A landscape with many valleys, sampled at points; each row gives a point and its height.
A ball rolls from a point to the lowest of its 2 nearest points, and stops where none of them is lower. Distance is the straight distance between rows; heights are no part of it.
<332>: [172 169 101  78 150  92 158 149 129 108 180 123 105 132 153 102 141  78
 178 167]  h=253
<551>: [146 134 158  83  59 120 175 121 142 108 111  87 102 143 109 143 168 114
 130 142]  h=520
<1069>: [100 128  79 152 149 172 137 151 157  68  61 153 182 135  92 120 153 186
 120 119]  h=434
<539>: [163 151 125 172 126 113  90 128 124 170 168 149  94  93 181 144  81  64
  91  86]  h=685
<840>: [ 53 130 113 182 131 142 149 100 155 171 102  94 173 153 135 146 157 176
  83  90]  h=656
<124>: [118 146 103 120 124 189 150 151 156  85  83 132 189 142  62 128 157 170
 133 120]  h=460
<1191>: [134 119 126 125 185  86 127 179 113 105 189 154  97 142 172  91 118  88
 173 177]  h=510
<860>: [ 96  98 147  74 153 105  92 160 121 138 181 149 127 172 141 110 165  90
 189 163]  h=696
<848>: [169 131 150 126 124 152  89 106  70 141 129 159 108 116 128 140 108 106
 131 116]  h=400
<543>: [182 179 115  98 124 109 178 127 116 115 159 104  95 121 140 119 133  83
 149 135]  h=309
<700>: [ 97 102 145 115 116 102 142 139 162 119 118 117 121 120 118 116 139 145
 134 167]  h=556
<923>: [173 131 153 106 105 126 171  76 136 152 107 112 128 134 117  84  97 163
 106 143]  h=746
<826>: [142 121 157 159 171 120 169 138 113 165 160 135 130 113 160  96 129 121
 134 149]  h=518
<65>: [141 145 134 172 126 130 121 130 131 199 139 132 101 114 184 133 113  94
  80 107]  h=636
<385>: [104  85 145 111 137 123  71 135 155 141 132 120 149 148 142 180 143 117
 118 209]  h=406
<812>: [174 102 200 108 104 138 112  96  79 131 137 133 107 120 123 155 127 106
 136 148]  h=436
<104>: [102 122  91 144 174 119 105 170 130 138 126 158 109 134 163 117 134 112
 147 154]  h=341
<245>: [123 100 132 117 127 131  69 147 137 157 115 144 107 149 161 182 135  92
 111 177]  h=348
<1134>: [150 113 138 109 111 147 138  67 125 172 103 127 150 149  93  90  94 174
 112  97]  h=734
<694>: [156 115 198 116 111 114 118 109  79 132 186 121  99 106 113 158 135  77
 154 109]  h=467
<1000>: [181 136 109  55 108 155 111 115 131 118  88 132 137 153 115 129 136 133
 133 169]  h=392
<170>: [148 102 181  82 102  93 120 107 149 171 162  99 110 137 160 152 166  79
 121 156]  h=650
<714>: [146 177  82 134 119 108 149 176 133  79 132 123  64 118 151 144 129  80
 131 133]  h=265
<1221>: [164 149 175 167 134 100 148 116 112 104 227  78 106  86 131 158  99  60
 143 105]  h=587
<1010>: [113 118 131 140 113 126  95 161 126 133 113 144  75 127 156 169 126  98
 110 140]  h=267
<1016>: [137 182  87 148 143 142 195 125 121 147 101 116 130 134 135  96 148 139
 129  88]  h=497
<515>: [126 121 135 180 146 169  87  99 125 192  98 131 155 146 162 152 106 158
  65 131]  h=427
<463>: [119 172  71 155 152 146 137 158 128 159  95 131 115 142 174 130 158 117
 109 106]  h=423
<314>: [ 79 100 139 154 202 136 115 138 124 157 151 132 187 146 143 124 149 156
 146 164]  h=602
<353>: [122 124 104 134 139 128 105 141 131 137 100 156 113 117 138 113 111 140
 120 146]  h=251
<927>: [ 83 135 123 146  99 145 130 106 156 175  95 104 143 147 119 130 125 170
  86  96]  h=682
<220>: [ 98 120 130 144 174 153 154 146  96 107 117 130 153 135 109 110 174 165
 175 117]  h=430
<829>: [202 138 133  74  73 113 122  83 117 129 129 130  96 121 135 117 102 106
 118 116]  h=444
<1061>: [101 104 154 138  97 103 150 118 169 112 102 101 123 116 123 121 106 176
  93 182]  h=584
<1174>: [150 143 177 141 162  86 134 142 111 103 252 101 113 106 154 144 115  50
 164 124]  h=616
<138>: [159 162 131 121 122  95 116  84 125 120 217  96 103  78 119 142  77  63
 158  73]  h=527
<122>: [114 123 130  97 125 118 172 130 167 127 127  99 163 148 103 112 158 149
 149 183]  h=526
<164>: [128 151 122 145 141 134 200 121 142 148 105  98 134 138 130  97 138 159
 124 150]  h=540
<525>: [154 138 101 109 164  97 138 148 108  89 143 164 100  95 129  76 102 111
 176 142]  h=343
<288>: [101 117 119 132 110 144 105 120 156 101  85 119 160 141 100 158 105 176
  91 165]  h=505
<576>: [ 75 128  98 115  77 137 107 115 183 134  96 107 169 149  92 135 103 179
  71  99]  h=703
<566>: [132 149 140 114  79 159 189 154 126  99  94 101 111 147  92 136 167 132
 128 132]  h=501
<456>: [169 185  96 116 127 142 166 123 100 132 130 124 111 123 123 103 121 109
 137  93]  h=453
<163>: [188 141 157 117  89 125 149  77  99 159 149 118  90 120 123 120  99 109
 110  88]  h=470
<1046>: [ 68  89 147 185 180 110 130 147 128 121 120 146 139 106 150 110 148 166
 145 133]  h=166
<1125>: [156 125 144 178 158 150  88 104  52 140 125 175 125  95 148 133 103 122
 126  82]  h=340
<798>: [127 104 109  60  87  87 109 117 203 118 111 118 141 134 133 137 153 119
 126 172]  h=647
<478>: [138  79 105  71 113 103  82 146 146  78 110 181  93 104 109 109 119 106
 171 129]  h=230
<904>: [127 157 113 157  90 127 124 105  91 117 126 133  94 104 128 106  89 132
 114  14]  h=783
<1055>: [ 92 125 125 173 137 154  99 109 137 146  93 115 162 145 129 168 113 178
  76 153]  h=476
<863>: [134  97 123  81 142  84 121 159 132  82 138 167  98 111 117  81 119 118
 190 159]  h=288
<1089>: [119 133  98  80  93 132 114 161 146 106 119 159 111 114  92 121 140  99
 161  84]  h=759
<687>: [ 87 145  73 171 181 159 131 164 136 143  89 129 144 153 175 136 168 142
 119 143]  h=493
<176>: [115 139 108 142  96 121 104 134 101  85 114 165  89  90 105 109  95 128
 139  37]  h=804
<1235>: [ 73 135  89 157 190 139 134 134 148 156 119 116 192 154 145 129 158 166
 129 150]  h=554
<4>: [119 129 103  97 152 179  97 155 107 116 103 156 158 156  94 132 161 137
 170 135]  h=295
<484>: [152 153  96 119 157 180 117 131  91 119  81 151 149 141 108 123 134 153
 144 127]  h=334
<605>: [178 165 162 163 125 112 131  85 127 142 220  87 111  87 131 155  78  52
 115  73]  h=558
<488>: [ 59  99 112 102 134 131  92 151 156 124 122 131 184 143  71 149 148 155
 155 133]  h=583
<618>: [153 136 160 147 171 104 154 148 100 137 206 126 117 108 152 118 126  85
 155 132]  h=574
<1161>: [119 102 177 127 107 124 132 122 149 206 166  97 125 140 145 159 157  89
 113 140]  h=617
<1002>: [150 162 116 188 178 127 155 105  58  71 145 132 116  91 147 124 112 129
 150  65]  h=487
<137>: [ 76 117 137 126 158 158 143 138 114 134 134 105 182 164  87 139 176 157
 163 151]  h=471
<1015>: [121 136 142 122 114 171 169 138 129  98  91 104 154 152  67 141 164 165
 136 150]  h=481
<954>: [123 152  95 116 115 132 117 145  91  95 135 146 108 101  92 127 125 104
 162  60]  h=781
<305>: [140 106 103 110 112 112  82 139 124 107 108 172  83  99 130 114  97 114
 136 116]  h=155
<133>: [116 118 123 113  89 154 128  72 138 137  97 109 176 159  66 112 105 204
  99  92]  h=725
<589>: [163 168  85 134 160 106 113 120  94  80 146 162  98  81 129  97  72 111
 163  96]  h=399
<1052>: [127 126 114  77 162 143 116 153 117 129 136 144 153 166 114 109 159 123
 185 164]  h=250
<934>: [190 132 163 207 136 153 162  69  66 154 136 133 127 129 163 113  93 140
  76  35]  h=154
<569>: [101  87 174 179 133 109 110 138 151 170 133 142 115  98 163 133 111 129
  99 151]  h=411
<51>: [ 83  98 156 121 180 117 129 157 135 136 166 131 157 156 138 107 149 137
 165 188]  h=645
<998>: [148 140  87  95 133 167 105 135 141 116  77 145 159 150 107 131 121 158
 126 172]  h=368
<1200>: [130 111 175 142 111 100 120 135 143 189 174 126  97 104 160 146 131  69
 109 124]  h=568
<89>: [125 137 107  74  64 167 118 143 167 117  89 135 145 149  75 135 145 136
 125  95]  h=726
<1208>: [ 69  83 141 172 150  98 106 147 161 133 114 142 123 107 149 122 115 160
 118 172]  h=298
<399>: [133 106 189 118 116 137 140 108  82 169 166 117 125 130  99 141 157 101
 154  99]  h=496
<674>: [171 157 135 147 105 158 146 109 121 185 119 112 103 144 166 138 118 114
  68 113]  h=676
<1079>: [173 123 154 208 161 153 123  89  69 161 111 151 142 109 181 128 108 134
  88  77]  h=249
<819>: [ 89  90 149  69 149  91 121 150 157 119 171 123 154 165 123 110 163 123
 181 187]  h=673
<552>: [180 158 143 181 111 155 124 100  74 145 123 136  97 121 170 120  73 139
  71  64]  h=232
<990>: [134 190  62 133 117 127 141 169 145 132 115 134  82 126 161 127 135  88
 115 109]  h=344
<135>: [153 140  95  67 150 109 123 172 129 109 156 149 116 153 137 103 148  97
 183 167]  h=192
<561>: [ 47 108  80 128 153 133 107 127 158 120 108 132 204 130  80 129 138 180
 130 112]  h=605
<483>: [170 114 163  81  96 103 175 105 150 121 127  90 125 138 131 121 158 123
 134 177]  h=537
<968>: [103 131 134 180 186 129 175 147  69  81 133 136 131 118 141 103 171 144
 179  94]  h=374
<987>: [143 107 138  69  93  83 113 124 176 137 134 104 116 137 166 146 181  90
 128 172]  h=667
<1096>: [ 53 113 114 161 148 142 127 107 138 134 101 103 190 139  98 158 154 180
 114 103]  h=629
<1104>: [115 116 139 161 195 105 131 174 117 137 169 159 114 123 175  96 133 112
 153 155]  h=438
<761>: [186 157 139 199 163 151 150  80  62 148 162 126 131 119 155 142 115 103
 108  45]  h=65
<337>: [124 130 129 133  74 148 107 113 139 138  85 116 111 150 148 119  76 182
  56 120]  h=724
<609>: [119  97 113 100 115 113  97 120 166  64  99 114 165 139  93 171 105 161
 107 210]  h=524
<1049>: [ 97 139 117 107 156 143 156 138 151 134 137  90 195 171  85 150 166 165
 139 187]  h=500
<1140>: [ 97  92 185 168 100 113 124 124 133 184 151 132 102  90 145 134 121 104
 107  95]  h=506
<903>: [157 177  95 172 193 122 111 114  70  78 175 140 118  85 139 122  82 106
 167  90]  h=443
<417>: [ 71 114 105 101  99  91 138 142 208 106 121  96 170 133  85 147 146 153
 112 171]  h=613
<433>: [117 120  65 121 161 152 106 164 161  75  79 156 176 138  92 120 124 170
 134 171]  h=401
<1237>: [127 145 134 136  46 137 140 120 110 115 111 118  82 131 132 100  92 162
  84  33]  h=761
<617>: [107  69 119 106 136 109 100 156 163  56 100 144 135 136 101 140 125 150
 140 214]  h=541
<1154>: [189 148 150 108  95  91 127  71 107 134 182 118  94  86 124 128  77  80
 127  75]  h=498
<631>: [117 117 101  75  98 139 125 161 171 108 103 133 135 132  97 131 157 129
 145 138]  h=740
<621>: [ 73  87 147 106 108  85 110 125 191 138 140  98 146 127 119 157 138 140
 116 181]  h=588
<513>: [180 151 126  82 109 143 140 105 109 142 115 130 119 134 122 120 126 112
 134 135]  h=417
<269>: [148 146 160 181 135 129 159 104  62  99 152 126 103  98 117 127 119 124
 138  77]  h=523
<1146>: [101 109 145 196 187 127 160 132  88 105 109 148 132 102 169 103 146 164
 144 104]  h=292
<462>: [144 129 145 120  49 130 104 116 122 119 103 137  83 125 143 115  81 150
  80  86]  h=743
<520>: [101 119 114  93  82 154 114 108 155 134  92 116 170 152  69 133 128 163
 113 113]  h=715
<754>: [ 79  82 105 105 129 129  85 164 172  71 106 148 160 133  71 161 131 148
 133 169]  h=560
<112>: [158 117 150 194 169 157 106 121 105 174 112 156 140 118 183 133 114 140
  86 127]  h=346
<1047>: [135 125 155  78 104 129 165 114 108 152 144 105 128 146  89 126 174 103
 173 125]  h=522
<841>: [156 144 125 154 104 144 111 119 137 162  90 129 106 139 175 126  95 141
  62 137]  h=702
<563>: [153 132 154 121 129 115 173 122 130 150 139 109 110 125 141 108 132 126
 130 167]  h=565
<213>: [127 154 129 139  81 126 141 163 127 108 113 118  65 119 147 165 141  92
 111 127]  h=168
<294>: [105 119  90  82  80  96 111 126 214 100 100 118 160 138 106 145 113 149
  88 171]  h=630

Call two points neighbours if one is among the 2 nearest of the other. Go from one point of each pair to the other, from neighbour to neighbour, staying as low as possible. Name the highest point that can't be avoided.
<213> / <761> => <621>
<135> / <1046> => <1061>
<761> / <65> => <539>
<135> / <761> => <1047>

For each start below, name every point that the ball comes to, in order.
<987> => <798> > <294> > <417> > <621> > <700> > <122> > <1049> > <137> > <220> > <968> > <1146> > <1046>
<819> => <51> > <314> > <1235> > <687> > <463> > <990> > <714> > <213>
<605> => <138> > <1154> > <163> > <829> > <513> > <1000> > <998> > <484> > <4> > <1052> > <135>
